Points on a hilly landscape, in no order, each with its height.
A climber steps from a point to whichever of its 6 nearest points has the largest rise for the distance, and stops where none of them is higher. Distance is the straight distance between rows; heights are no part of it.
Lalak: .25  .07  -.07  .14  .07  .14  -.06  .39  .17  .20  -.27  .13  .25  -.13  -.28  -.33  .13  .16  .04  -.33  -.17  .16  -.24  -.07  .32  -.16  .06  -.08  -.35  -.03  .04  .47  -.23  -.23  -.03  .10  height 209
fot: .14  -.02  -.13  .12  .17  .06  -.11  .21  -.11  .03  -.20  .18  .06  -.10  -.08  -.12  .21  -.08  .08  -.16  -.11  .11  -.14  .07  .03  -.09  .01  -.02  -.21  .02  -.14  .26  -.07  -.13  -.20  .03  height 270
Rore: -.06  .15  .30  .03  -.06  .01  .19  -.17  .13  -.02  .21  -.03  .09  .06  .10  .18  -.02  -.19  .07  -.14  .22  -.35  .30  .04  -.16  .20  .02  -.07  .28  -.01  .21  -.31  -.11  .37  .10  -.06  height 597
sebe: -.35  -.11  -.13  -.03  -.31  -.18  .00  -.23  -.06  .01  .16  -.06  -.03  .16  .17  .08  -.15  .03  -.11  .23  .22  .05  -.02  -.03  -.15  -.22  -.02  .02  .08  -.13  -.04  -.05  .04  .01  .00  -.13  height 675
Nam: .19  .16  -.04  .29  -.02  .02  -.04  .31  -.02  -.10  -.24  .05  .03  -.17  -.07  .12  .02  .01  .04  -.24  -.09  -.25  .02  -.04  .25  .21  .00  .12  -.21  .10  .07  -.01  -.10  -.20  -.11  .16  height 536
geful: -.13  -.07  -.17  .08  -.07  -.17  -.10  .08  -.12  -.09  .01  -.02  -.10  .10  .23  .21  -.03  .10  -.24  .10  .08  .12  .23  .20  -.20  -.02  -.05  .10  .21  .05  -.05  .00  -.12  .05  -.16  -.07  height 609
zezen: .27  .04  -.07  -.06  .30  .15  -.09  .09  .04  .08  -.15  -.04  -.01  -.16  -.32  -.18  -.13  .06  .06  .02  -.21  .21  -.16  -.11  .28  .07  -.17  -.10  -.19  .00  -.10  .13  .13  -.07  .01  -.04  height 362
puva: .18  .13  .06  -.03  .19  .25  .17  -.02  .13  .02  .01  .00  .18  -.01  -.24  .00  .04  -.05  .30  -.16  -.07  -.10  -.19  -.09  .19  .06  -.03  -.30  -.27  .08  -.15  .06  -.03  -.17  -.17  .02  height 504
Suro: .10  .09  .19  -.13  .01  .08  .13  -.17  .07  .04  -.11  -.22  .00  -.07  -.16  -.03  -.37  .19  .08  .17  -.16  .14  .18  -.14  .21  .17  .11  .04  .06  .10  .20  -.20  .27  .19  .16  .01  height 645
Fusuk: .10  .11  .28  -.10  -.06  .08  .18  -.22  .11  .04  -.04  -.18  .05  .02  -.14  .06  -.30  .09  .20  .08  -.04  -.07  .24  -.11  .19  .16  .11  -.01  .17  .15  .27  -.28  .23  .19  .09  .03  height 660
Levo: .03  .01  -.04  .07  .09  .05  .14  .06  -.06  -.05  .10  .18  .05  .00  .10  .14  .24  -.16  .00  -.09  -.05  -.01  -.08  .27  -.24  -.05  -.01  -.18  -.02  .09  -.12  .13  -.25  -.11  -.24  -.08  height 302
Namo: -.13  -.11  .01  .06  -.15  -.32  -.26  -.02  -.13  -.16  -.12  -.16  -.13  .10  .15  -.08  -.12  .12  -.46  .31  .07  .37  .07  -.10  .11  -.01  .07  .31  .16  -.10  .14  -.16  .30  .17  .37  .10  height 506
susev: .13  .21  .13  .28  -.01  -.04  .00  .03  -.09  -.12  -.22  -.01  -.10  -.07  .05  .22  .00  -.04  .05  -.24  .07  -.33  .30  -.02  .07  .38  -.06  .17  .01  .02  .15  -.22  .00  -.02  .01  .23  height 580
Rofi: .17  -.21  -.27  -.16  .19  .03  -.41  .21  -.04  .01  -.04  -.16  -.29  -.01  .01  -.18  .13  .02  -.33  .27  -.21  .37  -.03  .12  .07  -.09  -.07  .17  .17  -.10  -.03  .22  .06  .00  .21  .02  height 331
poreb: -.01  .19  .37  -.04  .03  .13  .28  -.23  .22  .00  .28  -.04  .11  .02  -.03  .10  -.07  -.14  .20  -.23  .21  -.45  .23  -.04  -.07  .24  -.05  -.15  .19  -.03  .09  -.33  .00  .34  .13  -.07  height 630
vepa: .07  .15  .21  -.02  .15  .20  .29  -.16  .18  -.14  .20  -.01  .14  .05  -.12  .15  .05  -.14  .22  -.23  .05  -.40  .07  -.03  .05  .19  .03  -.24  -.06  .04  -.03  -.19  -.05  .03  -.05  -.01  height 587
fubu: .08  .10  -.05  .37  -.04  .05  -.04  .45  .10  -.06  -.13  .16  .12  -.07  -.01  .00  .22  -.11  .08  -.31  -.08  -.19  -.08  .02  .06  .05  .11  .06  -.22  .09  .03  .16  -.27  -.21  -.18  .15  height 431
fon: .09  .00  -.15  .30  .01  -.03  -.20  .49  -.06  .02  -.37  .24  .07  -.19  -.03  -.13  .19  -.02  -.13  -.17  -.14  .09  -.04  .03  .07  .04  -.01  .14  -.26  .04  -.03  .26  -.12  -.16  -.19  .07  height 342
pif: .16  .09  -.01  .06  .10  .05  .09  .01  -.07  -.06  -.12  .00  -.02  -.07  -.10  .12  -.03  -.03  .04  -.09  -.04  -.02  .10  .03  .11  .16  -.04  -.07  -.04  .10  -.02  -.05  .01  -.06  -.17  -.01  height 560
zuf: -.18  -.32  -.27  -.36  -.05  .01  -.30  -.07  -.08  .06  .13  -.17  -.16  .08  .06  -.28  -.02  .04  -.14  .45  .02  .07  -.35  -.09  .00  -.32  -.03  .09  -.04  -.27  -.14  .08  .07  -.06  .32  .01  height 88
tagit: -.58  -.11  .07  -.52  -.05  -.32  -.07  -.43  -.21  .04  .27  .03  -.17  .03  .16  -.12  -.30  .09  -.12  .22  .15  .07  -.35  -.14  -.09  -.10  -.08  .00  .12  -.28  .00  -.08  .42  -.01  .09  .05  height 457
pebet: .14  .30  .39  .42  .03  -.01  .03  -.15  .06  -.05  .05  .02  .01  -.13  .04  .20  .02  .00  .22  -.45  .19  -.49  .27  -.12  .09  .41  -.16  .11  .03  .01  .16  -.31  .13  .23  .24  .21  height 598
Viguz: -.12  -.30  -.20  -.23  -.12  .07  -.14  .05  -.02  .12  .20  -.03  -.06  .05  .16  -.18  .00  .08  -.05  .22  .03  .16  -.16  .14  -.25  -.39  -.08  .01  .01  -.01  -.22  .26  -.07  .01  .05  -.18  height 111
Fip: -.40  -.09  .15  -.31  -.28  -.17  .09  -.45  -.09  .10  .14  .03  -.03  .10  -.10  -.05  -.24  .03  .10  .29  .11  .10  -.11  -.31  .04  -.04  .10  -.02  .01  -.21  .08  -.23  .29  .05  .12  -.02  height 767
molo: .03  -.02  -.15  .16  .04  -.07  -.05  .15  -.15  -.11  -.06  .13  -.05  -.05  .17  .12  .15  -.07  -.11  -.06  -.03  .09  .12  .22  -.18  .07  -.07  .05  .02  .12  -.10  .06  -.13  -.08  -.23  -.01  height 293
Loke: .00  -.04  -.12  .20  .12  -.14  -.07  .28  -.13  .00  -.12  .31  -.02  -.07  .19  -.07  .37  -.10  -.03  -.10  -.05  .12  -.12  .25  -.33  -.15  -.03  .04  -.10  .03  -.17  .31  -.21  -.18  -.23  .00  height 286
niro: .11  .12  .00  .25  .05  .13  .10  .21  .07  -.08  -.01  .07  .16  -.02  -.13  .08  .21  -.15  .19  -.29  -.04  -.24  -.10  -.02  .11  -.01  .09  -.12  -.25  .03  -.05  .03  -.21  -.19  -.14  .14  height 378
tus: -.14  -.12  .12  -.32  -.17  .16  .17  -.26  .15  .12  .18  .03  .12  .12  -.23  .06  -.26  -.05  .20  .15  -.02  -.03  .01  -.17  -.07  -.07  .10  -.15  -.05  -.09  .00  -.15  -.03  .01  -.04  -.24  height 417
maf: .06  .10  .14  -.13  .16  .29  .28  -.15  .18  -.08  .22  .06  .20  .04  -.16  .08  .01  -.11  .26  -.12  -.07  -.23  -.08  -.01  .05  .10  .02  -.34  -.13  .07  -.12  -.08  -.11  -.04  -.11  -.06  height 505
mib: -.41  -.18  -.10  -.38  -.07  -.25  -.13  -.31  -.22  -.03  .20  -.04  -.21  .03  .12  -.18  -.16  .09  -.20  .33  .14  .02  -.34  -.15  -.01  -.14  -.11  .06  -.01  -.34  -.09  -.05  .35  -.01  .23  .06  height 310
Vasi: .11  .22  .37  .07  .00  .08  .16  -.21  .08  -.01  .06  -.10  -.03  .02  .00  .17  -.09  .00  .23  -.16  .11  -.34  .33  -.03  .10  .31  -.01  .03  .17  .12  .27  -.31  .14  .23  .12  .07  height 662
bub: -.19  .02  .16  -.09  -.31  -.09  .10  -.25  .02  .05  .04  -.13  .04  .13  .00  .10  -.23  -.05  .06  .22  .18  .00  .18  -.16  -.03  .01  .14  .06  .20  -.01  .18  -.30  .10  .23  .04  -.01  height 550
favam: -.05  .07  -.10  .34  .03  -.05  .07  .34  .01  -.05  -.07  .28  .11  -.02  .11  .03  .39  -.23  .04  -.24  -.07  -.10  -.20  .13  -.24  -.06  .13  .00  -.17  .05  -.07  .18  -.28  -.21  -.20  .11  height 349
vemo: .11  .20  .37  -.08  .14  .21  .32  -.26  .21  .00  .10  -.13  .11  .00  -.19  .10  -.11  .04  .31  -.15  .04  -.34  .17  -.08  .21  .33  -.02  -.16  .01  .09  .11  -.24  .16  .10  .07  .02  height 690
Ref: .07  .17  .36  .12  -.04  -.03  .00  -.16  .01  .01  .03  -.12  -.08  .03  .13  .20  -.06  -.06  .14  -.12  .12  -.29  .38  -.04  .03  .32  -.02  .15  .35  .16  .28  -.36  .10  .31  .11  .13  height 634
gat: -.25  -.22  -.22  -.26  -.19  -.16  -.18  -.19  -.11  -.04  .09  -.10  -.13  .09  .08  -.15  -.10  .08  -.28  .36  .09  .17  -.22  -.13  .03  -.25  -.01  .12  .00  -.25  -.14  -.04  .22  .02  .25  -.04  height 205
sopun: -.19  -.06  .12  -.16  -.17  -.28  -.11  -.30  -.12  -.10  -.03  -.07  .00  .09  .00  -.17  -.20  .11  -.17  .33  .04  .29  -.07  -.23  .17  .02  .13  .19  .05  -.19  .12  -.19  .47  .24  .36  .07  height 556
nozap: -.05  .12  .23  .05  -.16  -.10  .05  -.11  -.01  -.01  -.01  -.10  -.07  .13  .14  .24  -.10  -.03  -.04  .02  .14  -.10  .37  .03  -.05  .19  .04  .14  .37  .15  .27  -.28  .04  .25  .02  .07  height 564
tef: .09  .02  -.02  .09  .17  .15  .10  .13  .04  .11  -.04  .21  .20  -.03  -.12  -.18  .30  -.12  .21  -.26  -.05  .08  -.31  .02  -.04  -.20  .08  -.20  -.25  .06  -.17  .38  -.20  -.24  -.15  .06  height 110
valu: .08  .16  -.04  .33  .01  .00  -.01  .15  -.12  -.21  -.12  .12  -.05  -.08  .06  .23  .11  -.15  -.01  -.23  .03  -.25  .16  .06  -.04  .26  .04  .07  -.01  .01  .00  -.10  -.15  -.11  -.15  .16  height 516
lud: .09  -.02  -.04  -.01  .03  -.04  .01  -.04  -.06  -.05  -.12  -.11  -.08  -.02  -.01  .12  -.20  .12  -.14  .16  -.03  .19  .24  -.06  .09  .12  .08  .10  .13  .09  .11  -.18  .15  .11  -.02  -.02  height 581
kat: .08  .12  .17  -.03  -.05  -.10  .02  -.10  -.01  -.03  -.12  -.24  -.02  -.05  -.03  .05  -.32  .17  -.05  .19  -.11  .21  .24  -.15  .19  .18  .13  .16  .16  .16  .30  -.21  .30  .27  .15  .09  height 639
Zuki: -.15  -.23  -.27  .07  .01  -.23  -.15  .32  -.08  .06  .07  .11  -.19  .07  .48  .02  .20  .13  -.21  .10  .03  .21  .00  .35  -.49  -.35  -.24  .21  .11  .02  -.19  .41  -.11  -.06  -.13  -.13  height 24
Vekob: .01  .14  .07  .23  .14  .11  .24  .02  .06  -.19  .19  .09  .12  -.03  .06  .17  .21  -.21  .09  -.31  .11  -.39  .02  .10  -.12  .19  .03  -.18  -.04  -.04  -.05  -.17  -.20  .03  -.04  .02  height 447
gevu: .17  -.17  -.17  -.23  .30  .10  -.21  .12  -.05  .15  -.11  .05  -.09  -.03  -.05  -.35  .25  -.03  -.03  -.06  -.10  .26  -.20  .20  -.14  -.20  -.10  -.06  -.07  -.02  -.17  .43  -.05  -.06  .03  -.06  height 138
deti: .13  -.03  -.05  -.04  .21  .15  .02  .07  -.03  .05  -.04  .18  .13  -.08  -.12  -.12  .22  -.08  .16  -.16  -.08  .13  -.21  .07  -.02  -.13  -.03  -.16  -.22  .09  -.20  .25  -.10  -.15  -.16  -.03  height 155
pugov: -.28  -.19  -.28  -.02  -.24  -.19  -.25  -.05  -.11  -.05  .02  -.14  -.12  .11  .20  -.05  -.09  .09  -.35  .32  .18  .16  -.05  .00  -.05  -.28  -.08  .17  .08  -.12  -.06  .00  .17  .02  .17  -.04  height 208
vabe: .13  -.08  -.11  -.05  .16  .06  -.05  .07  -.07  .01  -.01  .06  -.01  -.08  -.02  .00  .05  -.01  -.05  .02  -.10  .17  -.02  .16  -.03  -.05  -.05  -.04  -.05  .11  -.16  .12  -.05  -.02  -.18  -.16  height 303
Kezi: -.27  -.25  -.09  -.30  -.18  -.01  -.05  -.29  -.03  .07  .14  -.02  -.03  .08  -.10  -.11  -.26  .06  -.01  .26  .02  .11  -.14  -.22  -.01  -.20  .04  .00  -.05  -.21  -.10  -.06  .08  .03  .11  -.17  height 404
nin: -.52  -.05  -.19  .01  -.26  -.33  -.06  -.23  -.20  -.04  .10  -.03  -.13  .14  .40  .05  -.19  .00  -.24  .27  .34  .05  -.08  .03  -.16  -.23  -.15  .13  .12  -.23  .03  .00  .23  -.04  .00  .00  height 348
Demak: .23  .10  -.10  .15  .14  .07  -.11  .31  .02  .10  -.26  .11  .14  -.17  -.23  -.16  .12  .01  .10  -.20  -.12  .09  -.19  -.06  .23  -.04  -.05  -.06  -.32  .01  -.04  .24  -.03  -.19  -.10  .02  height 324
fero: .13  .12  .21  -.14  .14  .27  .26  -.20  .14  -.03  .06  -.08  .09  .01  -.25  .08  -.17  -.01  .23  -.07  -.07  -.19  .05  -.09  .21  .21  .01  -.23  -.09  .12  -.02  -.14  .06  -.06  -.07  -.02  height 770
Kinus: -.32  -.09  -.02  -.13  -.32  -.14  .05  -.31  -.08  .06  .08  -.06  .02  .12  .02  .04  -.23  .02  -.02  .23  .18  .07  .01  -.16  -.04  -.13  .09  .02  .10  -.12  .01  -.16  .11  .06  .03  -.09  height 510
lerim: -.14  .04  .42  -.32  -.13  .22  .30  -.31  .31  .07  .22  -.03  .19  .12  -.30  .09  -.27  -.10  .39  -.06  .01  -.31  .11  -.26  .00  .13  .09  -.21  .00  -.05  .18  -.32  .04  .15  .09  -.15  height 494
mure: .19  -.24  -.30  -.19  .23  .04  -.40  .27  -.14  .12  -.17  -.06  -.29  -.02  .03  -.34  .34  -.03  -.27  .16  -.19  .34  -.14  .29  -.17  -.12  -.12  .12  .11  -.16  .00  .46  -.08  -.10  .19  .09  height 193
Nedam: .15  .26  .23  .30  .04  .04  .16  -.06  .05  -.11  -.07  -.03  .05  -.07  -.08  .16  .06  -.01  .17  -.34  .13  -.47  .16  -.05  .17  .35  -.08  .04  -.06  .03  .09  -.24  .00  .00  .09  .17  height 643
risug: -.25  -.23  -.31  .00  -.22  -.17  -.18  .05  -.06  .01  .16  -.05  -.14  .10  .30  .01  -.03  .10  -.24  .20  .14  .16  -.03  .14  -.22  -.32  -.10  .14  .10  -.08  -.13  .14  -.03  .01  .00  -.15  height 240
ruk: -.14  -.29  -.14  -.27  -.12  .16  -.06  -.08  .07  .15  .24  .03  .03  .03  .01  -.12  -.11  .03  .09  .18  -.05  .10  -.15  .02  -.18  -.30  -.06  -.07  -.07  -.06  -.19  .15  -.12  -.01  -.01  -.25  height 154
Kuv: .12  .09  .00  .39  -.04  .12  .10  .56  .32  .06  .06  .17  .09  -.11  .01  -.02  .36  .11  .05  -.44  -.21  -.33  -.06  -.08  .16  .03  .18  .00  .03  .07  .11  .19  -.41  -.21  -.17  .27  height 327
dabaz: -.08  -.27  -.04  -.24  .05  .12  -.03  .00  .08  .21  .18  .11  .08  -.03  .13  -.25  .14  .03  .08  .02  -.03  .14  -.20  .20  -.32  -.42  -.10  -.11  -.05  .06  -.22  .39  -.18  -.02  -.02  -.19  height 56
riso: -.05  .03  .22  -.24  -.06  .24  .23  -.23  .23  -.01  .19  -.02  .15  .10  -.16  .11  -.17  -.11  .19  .02  -.02  -.20  .15  -.09  .00  .09  .10  -.18  .03  .01  .06  -.21  -.04  .08  -.06  -.17  height 584
tupa: -.21  .01  .09  .09  -.27  -.28  -.09  -.12  -.11  -.03  -.14  -.14  -.06  .11  .16  .09  -.19  .05  -.20  .25  .18  .16  .20  -.13  .02  .05  .15  .23  .26  .08  .22  -.26  .17  .25  .11  .08  height 460
Fisos: -.03  -.33  -.28  -.33  .02  .07  -.35  .21  -.04  .17  .02  -.18  -.20  .07  .20  -.30  .24  .11  -.17  .27  -.01  .19  -.20  .26  -.29  -.45  -.10  .13  .09  -.08  -.11  .40  -.09  -.05  .23  -.01  height 78
feke: -.20  -.12  .05  -.23  -.17  -.11  -.04  -.29  -.04  .05  .03  -.04  -.02  .12  -.11  -.15  -.29  .10  -.05  .32  -.01  .24  -.09  -.30  .16  -.03  .13  .06  -.05  -.18  .06  -.21  .32  .17  .29  -.04  height 583
Foneg: .25  .13  .00  .25  -.04  .13  .05  .44  .30  .20  -.11  .12  .22  -.13  -.22  -.15  .20  .18  .04  -.32  -.21  -.12  -.13  -.11  .30  -.10  .13  -.10  -.17  .12  .15  .27  -.35  -.25  -.19  .21  height 304
Nuluv: -.45  .06  .03  .00  -.34  -.39  .00  -.29  -.22  -.02  .01  -.04  -.09  .13  .31  .11  -.21  -.07  -.15  .29  .34  .01  -.04  -.08  -.09  -.13  -.10  .12  .20  -.15  .14  -.15  .27  .08  -.02  .06  height 387
Dutu: .18  .05  -.07  .09  .20  .15  -.02  .18  .07  .15  -.18  .20  .22  -.07  -.21  -.30  .22  -.03  .20  -.29  -.09  .11  -.33  -.07  .12  -.21  .10  -.18  -.33  .01  -.12  .43  -.12  -.26  -.08  .06  height 171
mag: .01  .10  -.08  .42  -.02  .06  .18  .37  .21  -.07  .18  .13  .17  .03  .07  .03  .41  -.23  .15  -.43  -.04  -.39  -.17  -.06  -.14  -.07  .25  -.13  -.16  -.02  -.04  .00  -.33  -.12  -.04  .14  height 268
Bizi: .12  -.11  .02  -.23  .10  .09  -.04  -.10  .11  .00  .01  -.15  -.05  -.04  -.19  -.11  -.31  .14  -.04  .18  -.21  .24  .06  -.15  .20  -.01  .07  .01  .01  -.01  -.01  -.08  .22  .10  .15  -.15  height 586
rinob: .05  .08  .03  .11  .06  -.09  .05  -.01  -.13  -.14  -.13  .00  -.11  -.01  .10  .24  -.04  .03  -.08  -.02  .01  -.06  .31  .08  -.05  .21  -.01  .11  .16  .09  .10  -.12  -.06  .03  -.12  .07  height 473
loput: -.04  -.24  -.35  -.04  .01  -.14  -.31  .24  -.12  .03  .00  -.03  -.27  .03  .24  -.05  .17  .13  -.33  .15  -.04  .25  .02  .29  -.28  -.23  -.15  .17  .12  -.05  -.13  .23  -.05  -.03  -.03  -.04  height 91
murar: .14  -.13  -.27  .01  .16  -.14  -.27  .30  -.19  .10  -.16  .17  -.15  -.06  .13  -.19  .38  .00  -.17  -.06  -.12  .26  -.05  .31  -.28  -.14  -.16  .15  -.03  -.03  -.17  .39  -.08  -.10  -.11  .00  height 211
Godo: -.08  -.09  -.01  -.06  -.11  -.12  -.10  -.12  -.04  -.05  -.07  -.16  -.07  .03  -.05  -.06  -.25  .17  -.24  .27  -.02  .32  .12  -.17  .15  .00  .11  .19  .10  -.06  .10  -.15  .27  .20  .24  -.05  height 579
sukon: .17  -.06  -.07  -.12  .18  .13  -.02  -.07  -.01  -.01  -.02  -.04  -.05  -.06  -.13  .00  -.16  .05  .01  .06  -.15  .18  .03  -.02  .12  .00  -.04  -.08  -.03  .07  -.11  .02  .08  .02  -.06  -.14  height 467
Ziniv: .05  .03  .09  -.15  -.04  .08  .13  -.17  .08  -.02  -.01  -.12  -.01  .04  -.12  .10  -.24  .03  .06  .11  -.03  .02  .19  -.07  .07  .10  .08  -.04  .10  .12  .09  -.17  .07  .09  -.04  -.09  height 610
Mukav: .21  .21  .25  -.12  .13  .19  .29  -.21  .14  .00  -.05  -.18  .04  -.06  -.34  .08  -.21  .16  .33  -.07  -.10  -.22  .03  -.14  .28  .33  -.06  -.22  -.14  .14  .10  -.24  .15  -.01  .06  .06  height 701
tevu: -.07  .01  .05  -.04  -.08  -.01  .08  -.12  .03  -.04  .08  -.05  .04  .11  .08  .18  -.11  -.03  -.04  .06  .08  .03  .20  .10  -.08  .00  .05  -.03  .15  .07  -.01  -.12  -.09  .06  -.13  -.10  height 471
Mos: .05  -.12  .00  -.27  .15  .23  .01  -.07  .08  .08  .11  .07  .09  .01  -.12  -.06  -.11  -.02  .12  .05  -.13  .09  -.08  .03  .02  -.09  -.01  -.20  -.10  .11  -.16  .12  -.07  -.03  -.16  -.19  height 299
tifes: .03  .18  .18  .32  .13  .03  .20  -.10  .01  -.14  .24  .08  .07  -.07  .09  .18  .11  -.14  .12  -.45  .20  -.48  .15  .02  -.10  .31  -.08  -.07  .08  -.06  .03  -.30  -.11  .24  .09  .11  height 544
pelaf: .27  .19  .07  .05  .15  .06  .10  -.04  -.05  -.05  -.20  -.09  -.06  -.16  -.19  .04  -.20  .14  .06  .00  -.18  .04  .09  -.11  .25  .23  -.05  -.04  -.08  .12  .08  -.11  .15  -.02  -.02  .04  height 657
Mif: .01  .10  -.06  .29  .11  -.01  .15  .24  -.01  -.08  .05  .21  .12  .04  .11  .10  .39  -.25  .09  -.26  -.01  -.23  -.15  .13  -.22  .03  .11  -.08  -.12  .04  -.08  .05  -.27  -.13  -.18  .07  height 309
gorep: .10  -.24  -.26  -.06  .11  -.08  -.32  .22  -.11  -.01  -.03  -.04  -.20  -.04  .07  -.11  .10  .08  -.27  .13  -.10  .31  .02  .16  -.09  -.12  -.14  .07  .14  -.01  -.11  .14  .03  .02  .01  -.09  height 210
Budip: -.03  -.08  .00  -.16  -.01  .17  .14  -.06  .05  -.02  .18  .10  .09  .02  .03  .08  -.03  -.10  .04  .03  -.03  .01  -.02  .18  -.14  -.08  .01  -.16  .02  .07  -.11  .00  -.16  -.02  -.17  -.16  height 298
bol: .22  -.06  -.15  -.03  .27  .07  -.28  .17  -.09  .04  -.17  .04  -.10  -.19  -.16  -.20  .09  -.01  -.09  .03  -.17  .24  -.09  .05  .15  -.01  -.14  .02  -.08  -.04  -.07  .20  .07  -.02  -.03  -.02  height 307
fube: .08  -.20  -.09  -.19  .02  -.07  -.35  .00  .05  -.14  .03  -.24  -.17  .06  -.04  -.20  -.07  .07  -.36  .44  -.15  .37  -.10  -.10  .20  -.07  .10  .25  .11  -.20  .04  .00  .22  .05  .49  -.01  height 533
rikon: -.02  .07  .15  .07  -.01  -.01  .14  -.07  .01  -.10  .15  -.02  .01  .12  .13  .28  .02  -.14  .01  -.10  .20  -.23  .28  .14  -.21  .19  -.01  -.01  .25  .02  .08  -.18  -.18  .16  -.04  -.03  height 511
Rizuf: .27  .25  .24  -.06  .12  .11  .22  -.20  .09  .02  -.18  -.24  .00  -.13  -.32  .00  -.25  .24  .22  .01  -.17  -.08  .01  -.13  .33  .37  -.04  -.13  -.06  .16  .17  -.17  .17  -.03  .11  .03  height 686
vib: -.07  -.23  -.14  -.13  .05  -.03  -.06  .14  .01  .14  .13  .09  -.08  .00  .29  -.13  .20  .04  -.05  .02  .00  .17  -.15  .36  -.40  -.44  -.16  .01  .05  .03  -.23  .43  -.18  -.05  -.06  -.17  height 10
sige: .20  .07  -.08  .07  .15  -.06  -.08  .09  -.15  -.03  -.22  -.04  -.15  -.15  -.04  .03  -.11  .06  -.14  .07  -.16  .15  .17  -.05  .16  .17  -.08  .05  .01  .00  .00  -.03  .14  .00  -.05  -.02  height 588
nit: -.09  -.07  -.04  .03  -.17  -.20  -.06  -.09  -.07  -.04  -.10  -.13  -.10  .07  .12  .12  -.19  .09  -.27  .20  .07  .18  .20  -.06  -.02  -.04  .08  .17  .23  .04  .06  -.14  .06  .14  .06  -.07  height 458
pipo: .24  .32  .22  .15  .00  .07  .20  -.12  .05  -.03  -.18  -.16  .01  -.12  -.21  .15  -.04  .15  .24  -.23  .04  -.36  .09  -.08  .33  .38  -.06  .01  -.09  .10  .13  -.23  .12  -.06  .17  .20  height 677
beg: -.11  -.07  -.14  .03  -.07  -.08  .07  .09  -.05  -.02  .23  .08  .02  .09  .26  .17  .08  -.04  -.09  .07  .01  .05  .01  .31  -.36  -.14  -.04  -.06  .10  .08  -.12  .12  -.25  -.03  -.21  -.19  height 297
mogu: -.08  .05  .24  -.15  -.22  .03  .18  -.28  .12  .08  .07  -.09  .06  .13  -.05  .12  -.20  -.08  .16  .11  .13  -.14  .22  -.11  -.02  .06  .13  .00  .21  .03  .19  -.26  .07  .17  .04  -.11  height 604
goz: .07  .10  .05  .06  .15  .20  .20  .00  .05  -.08  .12  .09  .19  .01  -.06  .10  .21  -.20  .21  -.16  -.01  -.16  -.16  .07  -.05  .04  .05  -.25  -.16  .08  -.15  .04  -.19  -.11  -.20  -.02  height 308
tuze: -.01  .09  .03  .06  .09  .07  .22  -.02  .04  -.13  .19  .09  .11  .03  .08  .21  .17  -.19  .06  -.14  .01  -.18  .01  .19  -.20  .11  .02  -.18  .03  .03  -.09  -.05  -.23  -.04  -.19  -.05  height 386
gogum: .04  -.07  -.10  -.02  .16  .04  .04  .10  -.06  .08  .05  .21  .08  -.05  .09  -.07  .30  -.09  .05  -.08  -.05  .15  -.18  .25  -.27  -.19  -.03  -.13  -.07  .10  -.22  .31  -.20  -.12  -.19  -.11  height 199
gubal: .15  .19  .01  .25  .03  -.02  .01  .11  -.10  -.14  -.23  .02  -.08  -.11  .02  .18  -.04  -.03  .02  -.22  .04  -.24  .20  .01  .08  .34  -.01  .16  -.02  .05  .08  -.15  -.04  -.09  -.07  .17  height 562
Tal: -.34  .01  .05  -.14  -.23  -.40  -.15  -.33  -.22  -.05  -.03  -.05  -.07  .09  .17  -.11  -.20  .06  -.25  .37  .22  .21  -.11  -.11  .05  -.03  -.03  .15  .08  -.19  .11  -.19  .44  .17  .23  .10  height 493
lizum: -.11  -.09  -.16  .12  -.07  -.28  -.29  .10  -.12  -.13  -.12  -.12  -.24  .09  .17  .04  -.09  .19  -.46  .23  .02  .31  .22  -.04  -.03  .02  .01  .30  .24  -.01  .10  -.13  .13  .12  .11  .00  height 394
nagut: -.31  -.23  -.20  -.15  -.25  -.03  -.07  -.15  -.06  .06  .19  -.02  -.04  .08  .11  -.05  -.16  .05  -.03  .24  .13  .08  -.13  -.01  -.15  -.35  -.06  .00  .02  -.14  -.15  .09  -.04  -.04  -.01  -.18  height 330
sare: .13  .08  .01  .24  .06  .14  .18  .28  .25  .14  -.01  .15  .32  .01  -.15  -.15  .33  -.13  .25  -.33  -.11  -.10  -.27  -.11  .03  -.27  .25  -.22  -.29  .06  -.03  .34  -.31  -.28  -.12  .14  height 114
kag: -.37  .07  .11  .03  -.40  -.31  .00  -.25  -.11  .01  .01  -.04  -.02  .22  .28  .14  -.12  -.10  -.11  .27  .30  .00  .10  -.14  -.07  .01  .04  .14  .27  -.07  .19  -.25  .11  .15  .05  .06  height 451
Kem: .20  .22  .10  .33  -.10  .07  .06  .24  .15  -.05  -.13  -.03  .10  -.14  -.15  .11  .05  .10  .11  -.30  -.03  -.37  -.01  -.12  .35  .19  .03  .02  -.18  .04  .08  -.12  -.18  -.21  .06  .20  height 606
ral: .16  -.04  -.22  .07  .18  -.04  -.20  .24  -.20  -.02  -.19  .12  -.09  -.14  -.03  -.08  .15  -.03  -.10  -.02  -.11  .21  .02  .09  .00  .02  -.11  .07  -.09  .03  -.08  .16  .01  -.08  -.16  -.01  height 413
zoz: .20  -.06  -.21  .03  .22  .05  -.22  .31  -.07  .12  -.30  .13  .01  -.10  -.11  -.35  .28  -.03  -.05  -.18  -.10  .22  -.19  .10  .07  -.11  -.09  .01  -.26  -.12  -.05  .43  -.07  -.13  .00  .04  height 237
dukab: .25  .16  .02  .16  .02  .15  .04  .21  .12  .03  -.12  .00  .20  -.07  -.28  -.01  .06  .01  .21  -.24  -.07  -.11  -.22  -.15  .34  .00  .02  -.15  -.29  .09  -.04  .09  -.17  -.26  -.10  .11  height 459

Call two points neighbours if one is among the 6 nearest of the other. Go from one point of each pair to the other, from neighbour to neighbour, staying as high as possible. Name the lowest point that can't be avoided.
fero / geful: rinob
fero / sebe: Kinus
fero / Fip: feke

For each start below, name the point where the climber stops.
Mos: fero
tuze: fero
niro: fero
Demak: fero
